Each row is a point on a landscape with many peaks, with its height.
From any point a climber steps to the highest of the 6 points nearest to it. It stops when none of these is higher. Distance is the straight distance between rows; heights are no part of it.
k833: [77, 72, 125, 111, 141, 108, 89, 135, 108, 147, 151, 52, 101, 119, 79, 151, 198, 148, 140, 108]  (h 624)
k687: [141, 196, 170, 101, 106, 95, 110, 113, 207, 81, 159, 120, 142, 106, 121, 101, 150, 103, 98, 204]  (h 774)
k73: [114, 108, 87, 134, 148, 125, 141, 128, 95, 138, 141, 113, 104, 131, 112, 119, 127, 172, 158, 118]  (h 813)
k573: [62, 52, 140, 123, 139, 110, 91, 140, 89, 145, 115, 48, 73, 135, 43, 163, 158, 148, 156, 85]  (h 607)
k849: [76, 71, 125, 112, 136, 106, 82, 142, 71, 152, 126, 60, 83, 138, 60, 157, 183, 162, 159, 102]  (h 615)
k862: [101, 89, 76, 151, 137, 135, 158, 134, 93, 136, 136, 125, 122, 134, 120, 144, 108, 187, 142, 100]  (h 769)
k968: [111, 163, 203, 120, 93, 111, 87, 130, 153, 136, 156, 62, 117, 127, 117, 66, 154, 136, 80, 153]  (h 836)
k526: [146, 134, 131, 126, 100, 138, 136, 138, 133, 126, 103, 177, 136, 130, 172, 134, 100, 97, 124, 102]  (h 428)
k732: [136, 212, 168, 148, 122, 94, 144, 115, 179, 60, 167, 157, 180, 116, 141, 144, 122, 97, 76, 232]  (h 561)
k51: [70, 65, 121, 139, 149, 112, 114, 116, 86, 140, 115, 80, 63, 156, 54, 182, 160, 148, 170, 72]  (h 510)
k421: [149, 114, 116, 96, 106, 135, 139, 133, 133, 123, 93, 195, 158, 122, 164, 144, 94, 85, 132, 98]  (h 587)
k439: [85, 96, 119, 113, 137, 119, 72, 137, 103, 161, 163, 62, 100, 123, 75, 127, 212, 151, 150, 130]  (h 583)
k556: [159, 138, 127, 110, 99, 116, 130, 115, 124, 141, 102, 171, 145, 132, 182, 126, 102, 112, 119, 100]  (h 434)
k139: [119, 110, 110, 142, 144, 132, 153, 132, 98, 134, 128, 157, 126, 137, 142, 124, 103, 163, 135, 96]  (h 796)
k571: [97, 53, 81, 145, 153, 126, 141, 134, 81, 136, 99, 94, 90, 120, 78, 193, 138, 149, 188, 73]  (h 511)
k755: [119, 67, 65, 137, 144, 138, 155, 124, 84, 134, 131, 123, 87, 114, 101, 156, 122, 156, 173, 91]  (h 641)
k972: [96, 69, 75, 137, 135, 124, 134, 132, 80, 134, 123, 91, 94, 114, 62, 172, 158, 148, 169, 85]  (h 456)
k343: [169, 136, 105, 99, 134, 158, 160, 131, 132, 121, 90, 207, 188, 120, 173, 141, 88, 67, 129, 111]  (h 140)
k178: [189, 225, 150, 149, 138, 153, 141, 125, 139, 80, 144, 178, 204, 124, 181, 165, 92, 80, 103, 200]  (h 636)
k291: [167, 151, 132, 116, 153, 145, 161, 146, 155, 106, 91, 218, 209, 126, 172, 147, 84, 51, 133, 153]  (h 387)
k522: [129, 203, 211, 103, 87, 101, 82, 123, 202, 109, 160, 88, 124, 107, 115, 87, 178, 105, 95, 185]  (h 757)
k782: [108, 157, 178, 141, 113, 117, 90, 110, 154, 160, 160, 89, 108, 146, 124, 69, 156, 141, 111, 150]  (h 847)
k225: [142, 189, 168, 107, 98, 107, 112, 102, 204, 84, 137, 112, 136, 115, 112, 113, 145, 101, 99, 185]  (h 817)
k397: [131, 160, 149, 131, 98, 109, 134, 103, 120, 137, 123, 135, 135, 138, 147, 95, 109, 148, 110, 108]  (h 458)
k12: [124, 179, 177, 132, 116, 105, 92, 106, 157, 134, 153, 75, 122, 134, 124, 79, 145, 129, 98, 150]  (h 860)
k247: [104, 103, 101, 112, 143, 103, 106, 130, 118, 151, 156, 80, 104, 124, 92, 118, 169, 160, 147, 140]  (h 830)
k805: [133, 70, 71, 153, 154, 172, 160, 146, 87, 151, 97, 150, 119, 138, 135, 157, 73, 160, 159, 95]  (h 919)
k53: [184, 229, 161, 157, 131, 133, 148, 152, 151, 81, 150, 185, 199, 123, 177, 150, 101, 83, 93, 196]  (h 657)
k528: [111, 156, 165, 134, 125, 113, 93, 107, 129, 154, 144, 86, 121, 130, 114, 72, 160, 159, 103, 149]  (h 679)
k229: [152, 149, 140, 114, 92, 115, 147, 117, 147, 114, 103, 159, 137, 127, 162, 134, 108, 85, 124, 123]  (h 268)
k769: [136, 203, 177, 116, 106, 89, 145, 127, 194, 79, 144, 131, 135, 116, 121, 104, 133, 101, 101, 186]  (h 791)
k14: [97, 114, 91, 134, 147, 120, 132, 139, 101, 139, 145, 99, 114, 122, 96, 116, 155, 174, 145, 134]  (h 755)
k879: [131, 91, 93, 148, 148, 174, 159, 139, 89, 134, 114, 170, 117, 161, 155, 136, 89, 148, 141, 87]  (h 740)
k733: [95, 68, 109, 133, 150, 125, 106, 123, 85, 148, 119, 66, 89, 122, 71, 176, 171, 147, 167, 80]  (h 552)
k64: [135, 167, 171, 119, 84, 97, 116, 98, 179, 102, 138, 129, 128, 120, 117, 90, 144, 114, 116, 146]  (h 846)
k768: [156, 241, 162, 146, 117, 129, 140, 123, 165, 86, 161, 176, 188, 110, 180, 148, 105, 85, 77, 208]  (h 593)
k821: [145, 96, 115, 124, 118, 150, 155, 138, 102, 129, 105, 177, 137, 124, 167, 141, 82, 133, 132, 102]  (h 622)
k177: [98, 126, 110, 126, 139, 118, 135, 117, 104, 143, 151, 143, 120, 135, 118, 105, 115, 180, 123, 111]  (h 820)
k348: [148, 182, 134, 132, 127, 119, 154, 138, 181, 78, 127, 185, 180, 130, 161, 124, 125, 71, 107, 171]  (h 673)
k133: [139, 163, 154, 119, 80, 121, 138, 95, 161, 113, 125, 127, 119, 137, 144, 105, 128, 123, 121, 129]  (h 766)
k897: [137, 46, 56, 148, 158, 182, 182, 144, 99, 158, 88, 151, 114, 129, 138, 150, 106, 143, 172, 96]  (h 676)
k241: [94, 64, 103, 134, 148, 121, 112, 125, 74, 147, 132, 75, 72, 134, 83, 178, 145, 152, 168, 66]  (h 442)
k569: [167, 170, 138, 138, 135, 121, 162, 136, 160, 95, 107, 195, 179, 125, 172, 140, 103, 56, 125, 149]  (h 591)
k599: [149, 199, 147, 127, 107, 109, 156, 143, 179, 73, 130, 159, 167, 125, 132, 109, 131, 86, 103, 185]  (h 719)
k371: [127, 49, 65, 166, 160, 154, 176, 160, 79, 143, 118, 144, 111, 123, 124, 166, 102, 154, 168, 90]  (h 707)
k646: [62, 54, 153, 116, 132, 113, 79, 134, 95, 133, 133, 37, 65, 161, 79, 161, 207, 141, 141, 94]  (h 612)
k976: [76, 136, 126, 122, 146, 100, 80, 137, 133, 168, 161, 55, 118, 138, 109, 84, 172, 166, 112, 140]  (h 505)
k351: [140, 159, 152, 116, 105, 111, 119, 94, 132, 124, 133, 116, 122, 124, 141, 91, 118, 125, 113, 133]  (h 666)
k34: [134, 128, 126, 120, 111, 127, 137, 122, 111, 132, 122, 143, 133, 136, 159, 117, 96, 148, 111, 104]  (h 667)
k617: [81, 88, 136, 96, 136, 109, 75, 141, 99, 146, 164, 40, 85, 130, 93, 138, 200, 152, 126, 124]  (h 592)
k964: [156, 83, 102, 136, 134, 177, 145, 143, 108, 139, 94, 185, 143, 127, 179, 152, 82, 163, 130, 94]  (h 634)
k619: [100, 87, 73, 141, 130, 114, 130, 117, 93, 140, 113, 101, 102, 117, 104, 154, 150, 161, 169, 114]  (h 659)
k867: [144, 49, 48, 157, 158, 170, 171, 141, 87, 141, 119, 144, 115, 124, 124, 165, 108, 151, 172, 89]  (h 875)
k892: [117, 205, 216, 99, 79, 89, 67, 160, 211, 97, 193, 71, 113, 91, 108, 58, 186, 108, 67, 198]  (h 223)
k900: [124, 169, 169, 127, 100, 110, 110, 99, 149, 145, 154, 100, 114, 134, 128, 82, 130, 156, 104, 135]  (h 743)
k626: [177, 97, 115, 80, 153, 185, 149, 116, 122, 134, 77, 203, 163, 117, 173, 165, 94, 109, 130, 81]  (h 578)
k167: [156, 155, 137, 104, 92, 121, 144, 111, 139, 123, 107, 147, 136, 118, 150, 110, 103, 105, 108, 133]  (h 453)
k740: [132, 80, 76, 146, 168, 182, 153, 141, 100, 134, 117, 181, 119, 134, 165, 166, 83, 158, 146, 87]  (h 851)
k269: [167, 105, 107, 123, 123, 190, 141, 128, 107, 149, 76, 199, 144, 121, 175, 168, 63, 130, 133, 96]  (h 617)
k896: [167, 196, 145, 137, 145, 131, 159, 133, 142, 104, 115, 198, 204, 142, 189, 145, 104, 51, 117, 178]  (h 642)
k362: [110, 147, 138, 126, 139, 100, 78, 142, 138, 161, 165, 57, 109, 134, 117, 66, 181, 140, 89, 164]  (h 786)
k91: [96, 138, 135, 149, 116, 110, 116, 110, 125, 140, 152, 106, 123, 144, 119, 86, 119, 145, 125, 126]  (h 58)
k153: [112, 80, 62, 138, 154, 122, 151, 145, 98, 132, 124, 98, 119, 111, 105, 160, 119, 166, 154, 102]  (h 677)
k87: [134, 185, 182, 111, 89, 97, 107, 109, 175, 110, 115, 120, 120, 107, 116, 83, 144, 106, 109, 160]  (h 855)
k246: [47, 33, 141, 131, 150, 144, 107, 136, 98, 153, 109, 36, 68, 174, 42, 156, 162, 144, 126, 67]  (h 545)
k491: [159, 77, 99, 139, 160, 214, 143, 121, 82, 142, 78, 205, 142, 140, 162, 173, 69, 142, 150, 81]  (h 538)
k692: [171, 199, 146, 154, 153, 155, 152, 129, 132, 84, 105, 201, 210, 140, 175, 157, 92, 70, 130, 165]  (h 614)
k262: [98, 111, 131, 123, 138, 111, 115, 120, 102, 164, 137, 87, 137, 131, 109, 112, 152, 170, 144, 135]  (h 349)
k295: [105, 150, 166, 136, 122, 90, 73, 135, 146, 153, 172, 32, 119, 146, 124, 42, 175, 135, 80, 161]  (h 805)
k730: [133, 51, 53, 150, 159, 143, 184, 151, 95, 141, 124, 134, 88, 117, 110, 175, 113, 132, 181, 85]  (h 714)
k890: [94, 125, 121, 120, 135, 95, 85, 139, 115, 176, 180, 35, 103, 136, 95, 100, 211, 137, 109, 149]  (h 536)
k753: [151, 152, 156, 111, 86, 108, 133, 119, 166, 110, 120, 159, 136, 120, 143, 103, 122, 101, 112, 142]  (h 716)
k417: [109, 155, 142, 120, 119, 106, 99, 99, 127, 158, 157, 110, 113, 138, 128, 71, 121, 153, 115, 134]  (h 252)
k970: [128, 210, 199, 101, 106, 93, 96, 145, 225, 87, 167, 106, 136, 97, 93, 82, 168, 105, 101, 209]  (h 621)
k74: [118, 165, 161, 131, 100, 109, 96, 108, 136, 149, 156, 96, 126, 141, 131, 61, 135, 152, 116, 140]  (h 645)
k813: [94, 96, 90, 121, 151, 104, 110, 129, 102, 150, 133, 76, 100, 116, 77, 156, 174, 168, 156, 112]  (h 664)
k876: [163, 48, 67, 159, 178, 193, 172, 144, 84, 144, 92, 170, 121, 136, 144, 173, 76, 138, 164, 94]  (h 623)
k529: [165, 154, 147, 111, 115, 94, 157, 120, 171, 106, 97, 163, 154, 123, 150, 115, 126, 76, 112, 149]  (h 447)
k132: [149, 82, 95, 129, 143, 178, 149, 133, 95, 147, 91, 199, 136, 136, 167, 161, 73, 122, 138, 97]  (h 584)
k179: [170, 142, 117, 116, 141, 135, 148, 117, 144, 126, 100, 216, 189, 135, 173, 133, 104, 69, 133, 131]  (h 167)
k820: [180, 205, 168, 159, 114, 124, 163, 137, 176, 78, 139, 178, 179, 146, 168, 140, 119, 76, 88, 199]  (h 675)
k700: [151, 54, 72, 149, 166, 183, 155, 140, 90, 130, 88, 167, 119, 128, 165, 162, 82, 149, 146, 93]  (h 497)
k725: [129, 207, 174, 122, 122, 104, 138, 126, 189, 73, 170, 146, 151, 108, 126, 107, 145, 115, 89, 214]  (h 816)
k238: [142, 45, 76, 162, 188, 222, 174, 127, 94, 152, 89, 172, 117, 155, 133, 193, 60, 127, 167, 72]  (h 517)
k870: [148, 111, 120, 109, 120, 170, 147, 131, 118, 141, 90, 197, 149, 116, 165, 154, 86, 121, 135, 102]  (h 613)
k329: [117, 71, 73, 148, 148, 124, 138, 136, 89, 128, 112, 101, 86, 113, 86, 167, 128, 151, 183, 61]  (h 560)
k300: [148, 172, 180, 110, 86, 101, 92, 103, 174, 123, 140, 104, 131, 116, 118, 73, 147, 123, 119, 156]  (h 861)
k84: [120, 81, 63, 154, 146, 159, 168, 158, 92, 133, 119, 144, 108, 123, 132, 135, 109, 159, 164, 104]  (h 837)
k271: [122, 190, 218, 132, 98, 96, 70, 140, 180, 118, 185, 52, 107, 138, 100, 60, 164, 126, 73, 151]  (h 361)
k372: [158, 134, 105, 87, 109, 147, 134, 132, 126, 141, 99, 198, 154, 121, 169, 136, 92, 96, 122, 98]  (h 862)
k707: [140, 193, 200, 116, 90, 111, 70, 109, 172, 112, 150, 88, 117, 126, 102, 83, 154, 112, 105, 159]  (h 883)

Two climbers start at each pair of points below. Name the first point that both come to, or write -.
k599, k167 => k300
k732, k348 => k725
k397, k529 => k300

Where does a climber stop that starts at each point below?
k768 => k707
k351 => k707
k178 => k707
